Each row is a point on a landscape with many valleys, with its height.
A ball rolls from a point to whichever of its 2 nearest points has the largest drop for the distance, and stops where none of them is lower. Distance is the straight distance between rows; heights are no part of it.
Z104 h=611: [-22   8  19   3  12  -6 -39  42  87  -8 -46 -16 -52  -5  31 -34  20 -17
 -57  -1  28  12  52]
Z271 h=366: [ 39  -8 -12  50  35 -31  48  -6 -50 -11  26  39  49 -36  29  13 -50 -35
  28 -25 -30 -32  20]
Z31 h=662: [ 14 -38 -55   3 -32  12  -3 -22  -6  -3 -36 -31  12  31  -3   4  67 -46
  64  -9   3  32  50]
Z405 h=493: [ -1 -19  29  29  22  -1   6  25   9 -17  12  33 -33  -9  28 -14 -35   1
 -21   0  -9   1 -13]
Z908 h=165: [-10 -19  30  56  42  23  38  27 -17  19  23  59  44 -42  20 -24 -47  -9
 -36  21 -29 -31   4]
Z924 h=601: [ 61 -54  19  18  19  23  39 -22 -15  24 -53  17  37  26  42  -8  12 -23
  -6  10  15  -6  35]
Z397 h=270: [ 23 -48  43  47  61  41  39  13 -29  20 -42  80  62 -36  10 -27 -30 -28
 -11  28 -38 -30  29]
Z975 h=785: [ 64   7  15  49  11  -1  23   5 -28   2 -10  40  -3  -3  11  -2  19  -5
   3  25 -34  12 -28]
Z3 h=480: [ 49  42   2  -9 -11   1   8 -20 -66  14  45   7  30 -24 -45  10 -46   4
  15   6 -20   6 -37]
Z521 h=577: [ 12 -59  20 -16  -6  16 -23 -15  25 -37 -52 -12 -37  21  10 -24  66 -18
  45  13  -7  20  24]
Z927 h=389: [-12  -4  -6  33 -20  22  33  -1 -66  27  18   9  32   3 -41  28   0   6
  83  11   6  24  29]
Z403 h=515: [-25  -5  28 -58 -15  38 -25 -15 -21   9  28 -25   1  12 -65 -28 -39  25
  20   4  14  14 -48]
Z168 h=428: [ 17 -19  -4  28  29 -31  23  -8 -25 -26  21  20  -2 -20  44  24 -40 -11
  33 -32  -1 -25  13]
Z826 h=402: [  7  -5  55  61  22  51 -10  30   2  53  10  25  14 -39   0 -62   2 -34
 -38  49  -8  21  34]
Z744 h=540: [ 60  46 -28  20   5 -22  17 -10 -63  -3  53  17  20 -38 -21  43 -35 -16
  38 -11 -24   9  12]
Z581 h=342: [-15 -13  43  46  -4  54   7  14 -24  64  26  -4  44 -16 -10 -18   1   1
 -34  48  11  -5   0]
Z393 h=585: [-30 -26  -7  -9   3   9 -13   6  56  -1 -33 -10 -34   7  64 -25  31 -26
 -40 -20  14   4  32]
Z784 h=754: [ 38   9  -3  18   2 -27  13   3  -7 -32 -21  25 -43  16   8  25  18  22
  29  -8 -13  10 -29]
Z635 h=581: [  5  11  41 -30   4  34 -17   7 -11  15  34  28 -15   4 -61 -47 -43  22
  -3  22  -5  19 -62]
Z677 h=636: [ 20  36  35  12   8   8 -58  30  70  -2 -19 -20 -63 -29  10 -49  29 -20
 -53  15   3  33  25]
Z676 h=718: [ 19  27 -21  -3 -23 -25   8  12 -19 -28  -8  -3 -17  36 -48  39   6  30
  50  -1  15  16 -29]
Z864 h=510: [ 51  62 -18 -23  -8 -46  -9   4  23  -1  -1 -38  21  19  16  20  13  22
 -45  -7  14 -37 -49]
Z373 h=748: [ -4   0  -1  12  52 -42  11   8  31 -17  45  49 -32 -49  59 -17 -62 -11
 -33 -52 -50 -40 -13]
Z157 h=623: [ 36 -45 -37  15  -3  -2  40 -17  -1  26 -42 -28  59  55  62   8  22 -42
 -20  -8  26 -27  46]
Z815 h=717: [  3  30   5   8  48 -21  -8  15  48   4  10  53 -76 -35  70 -20 -29  -6
 -45 -33 -17   2  12]
Z793 h=537: [-75  28 -24 -60   6 -62 -19 -38  62 -33 -28 -15   3  -9 -14  25  72   7
 -77   4 -10 -22  28]
Z276 h=334: [-32  32  25 -87  31   0 -68 -42  -3 -48  12 -23 -16 -46 -49   0 -24  27
 -14 -28  -6  -2 -24]
Z783 h=670: [ -8  21  -3 -25 -25 -29  21  11 -13 -13  11  -9  -3  33 -14  35 -51  52
  14 -12  20 -17 -43]
Z175 h=583: [-93  -4 -51 -49 -28 -27  -7  -1  53 -15 -19 -21   1  28  -4  39   7   9
 -42 -15  11 -40 -10]
Z263 h=774: [ 13  20 -10  -5  46 -60   3 -11  22 -14  18  35 -39 -43  84  27 -22   7
 -11 -63 -33 -46 -16]
Z765 h=280: [ -7  12  -7  -4 -47  19  29  -9 -47  40  21  -7  25  27 -40  16 -13  30
  36  12   8  17 -20]
Z125 h=617: [-16  -3 -25  24 -31 -23  34  21   9  32  15 -31  40  35  49  23 -10   6
 -29  -7  27 -45 -13]
Z96 h=343: [-37  37 -30 -80 -21 -10 -35 -11 -13 -32  -3 -50  -3   5 -81  36   2  27
  46 -24  38  18   5]
Z897 h=477: [-35  42 -56 -88 -59 -13   3   2 -13  -6  -6 -38  31  55 -65  41 -41  16
  43 -24  25  14   2]
Z851 h=279: [ -6  -9  15  52  21 -10  50  11 -47  25  26  39  65 -36  36  20 -60   2
   3   2 -22 -56   3]
Z918 h=395: [ 29  36  20 -46 -26  26  21 -27 -57  39  19  12  43  20 -57  -7 -34  26
  31  12  -3  14 -47]
Z838 h=432: [-10  15   6 -51  -3  12 -45 -25 -34 -24  33 -26 -15 -28 -42   8 -34  19
  14 -21  -3   7 -30]
Z316 h=339: [-50  23 -18 -94 -33  20 -22 -20  30  19 -14  -2 -34  28 -44 -27   8  23
 -17  -7   9  26 -42]
Z307 h=641: [ 31  54  31 -40  13  12 -20  27  14   8   1  37 -35  20 -36 -46 -53  25
 -40   7   7  20 -57]
Z678 h=546: [-29   7 -21 -23 -13 -12 -25   9  50 -18 -33 -12 -31   0  18   1  57   2
 -47   3   0   4  -6]
Z687 h=582: [ 20  -6   3  56  -2 -24  50  25 -13  11   5   2  31  44  41  24 -19  18
   7  -4  25 -40 -11]
Z680 h=452: [-58  -2 -36 -34 -45  21   5  15  52  27 -22  18 -46  45 -20 -18  18   5
 -25   2  -4  19 -29]
Z626 h=693: [ -2  31  10  20  29  10 -15   1  29  35  22  46 -71 -57  44 -47 -33 -37
 -44 -12 -24  38  31]
Z849 h=578: [  8 -67  17  22   2  33  41 -15 -18  17 -40  27  13  36  15 -12  16  -3
  35  14   7  17  25]
Z75 h=474: [  2 -36  27  37   8  26  14 -11 -45   8  31  34  13 -29 -59 -17   5   0
  65  40 -37  16 -18]
Z837 h=667: [ 28  30  29  17  20  11 -40   8  41  -2   7  32 -72 -48   2 -54   2 -27
 -24  16 -47  44  13]
Z832 h=542: [  8 -29  31  57  15  12  41  36   8  14  -9  27  10  36  41 -13 -14  13
 -20  17  23 -15  -9]
Z265 h=534: [-36 -57 -13 -14 -28  16 -21 -24  14 -19 -16 -37 -36   8 -30  -7  56  -1
  80   5   3  25  24]
Z525 h=462: [ 26 -21 -19  51 -19   8  20  20 -32 -12  -5 -20  24  36 -37  22  25  -6
  75  11  31  24  33]
Z287 h=541: [-34 -47  22  30   7  40  51  -8 -49  34  -7  51  18   0  14   3 -13   5
  29   8  -9  -2  11]
Z69 h=340: [ 45   5  19  31   2   3 -26   3 -25  -7  43 -40  32 -28 -12   1 -10  -8
 -19  25   0  -8 -27]
Z566 h=492: [ 30 -17 -16  49  -9 -20   0  19  -3 -29 -18 -47  26  35   3  21  28 -10
  18  12  30  -9   7]
Z489 h=143: [ -47   30   16 -116    4   19  -45  -34    6  -24  -19  -31   -3   13
  -47  -22   -5   33   -4  -29   18   12  -38]
Z870 h=487: [-50  37  26 -61  22 -28 -48 -26  58 -31 -24 -21 -46 -34  -8   2  63  37
 -68   3  -6   2  24]
Z411 h=589: [ -6  -2  26 -20  -4   3 -46  -4  52 -39 -43 -19 -52  -6  -4 -16  81   8
 -12  22 -19  14   7]
Z18 h=576: [-63  -2 -23 -29  -3 -56 -27  -9  54 -21 -17 -53  16  -7  23  26  40   7
 -52 -17  24 -54  19]
Z993 h=412: [ 31 -26  21  46  13   5 -17  -9 -40 -33  41  -2  10 -34 -41 -10 -10 -19
  28  24 -35  13 -16]
Z39 h=431: [ 34  13  -1  25 -18 -13 -11  27  21  -6  -6 -41  13  36 -12   4  27  16
 -36  23  22 -13 -41]
Z375 h=614: [ 39  22 -48  11   6 -13 -19   2 -25 -28   3 -36   2 -20  14  41  38 -23
  48 -32  18  29  68]
Z836 h=491: [-25 -35  -4  15   4  11  31 -23 -47  -3   8  49 -26 -17  31   9 -30  -1
  42 -20 -16  18   6]
Z466 h=262: [  6   6  24  32  -3  20   7   1 -47  36  51 -21  65 -32  -8   6 -40   7
 -26  27   2 -23 -18]
Z224 h=622: [  0   7  -3  31 -33 -35  57  36 -19   6  20   3  31  45   2  54 -58  38
  44  -5  30 -31  -7]
Z885 h=489: [ 15 -43  48  34   2  39   0  -2   0  24   5  24  -6 -12 -19 -51  46  -9
  39  56 -19  22   0]
Z884 h=586: [ 46  57 -44   5  21 -38 -13  -5 -29 -23  36 -18  -4 -43  20  57  -2 -10
  45 -39  -1   5  37]
Z78 h=443: [ 27 -30  45  37  31  44   3  -4  -8  22  -8  42  -6 -29  27 -53   8 -34
  -9  27 -27  22  25]
Z808 h=587: [ 42  56  17 -14   1 -14   4  26  13  16   9   8  -4  22   1  -9 -37  35
 -51   3  20 -15 -63]
Z476 h=637: [ 34 -23 -68   1  -5  -7  -2   0  -2 -20 -28 -46  44  24  21  32  38 -55
  44 -28  37  13  96]
Z705 h=613: [ -8 -41 -48  -2  -7   4  15 -19  34  15 -42 -23  17  34  77  -5  30 -48
 -35 -20  10 -19  30]
Z593 h=456: [-33  -2 -36 -47 -40   1 -43 -24  12 -18  -7 -50  -9  11 -77  15  47  11
  56   3  10  25  -8]
Z370 h=429: [-37  19  27 -59  21 -11 -57 -29  23 -42  -3 -12 -60 -51 -22  -4  29  29
 -23  -9 -18  14  -7]
Z970 h=526: [-69 -29 -55 -15 -42   2  17  -4  25   6 -23  -3 -17  39  25  13  21 -10
 -14 -18  -2   1   4]
Z143 h=647: [-49 -24 -36  22 -35  10  10  28  41  34  12 -45  40  48  34   1   1 -22
 -67   8  22 -39  -4]

For each start below, name the point where the ball stops.
Z373 => Z678
Z157 => Z908
Z263 => Z678
Z476 => Z765

Call two points neighbours if one is among the 2 nearest of the other. Go from one point of each pair to the other, from neighbour to neighbour, staying as low as possible. Name the highest point that can't be avoided.
Z765, Z39 => Z566
Z489, Z765 => Z307
Z678, Z908 => Z157
Z466, Z908 => Z78
Z678, Z96 => Z411
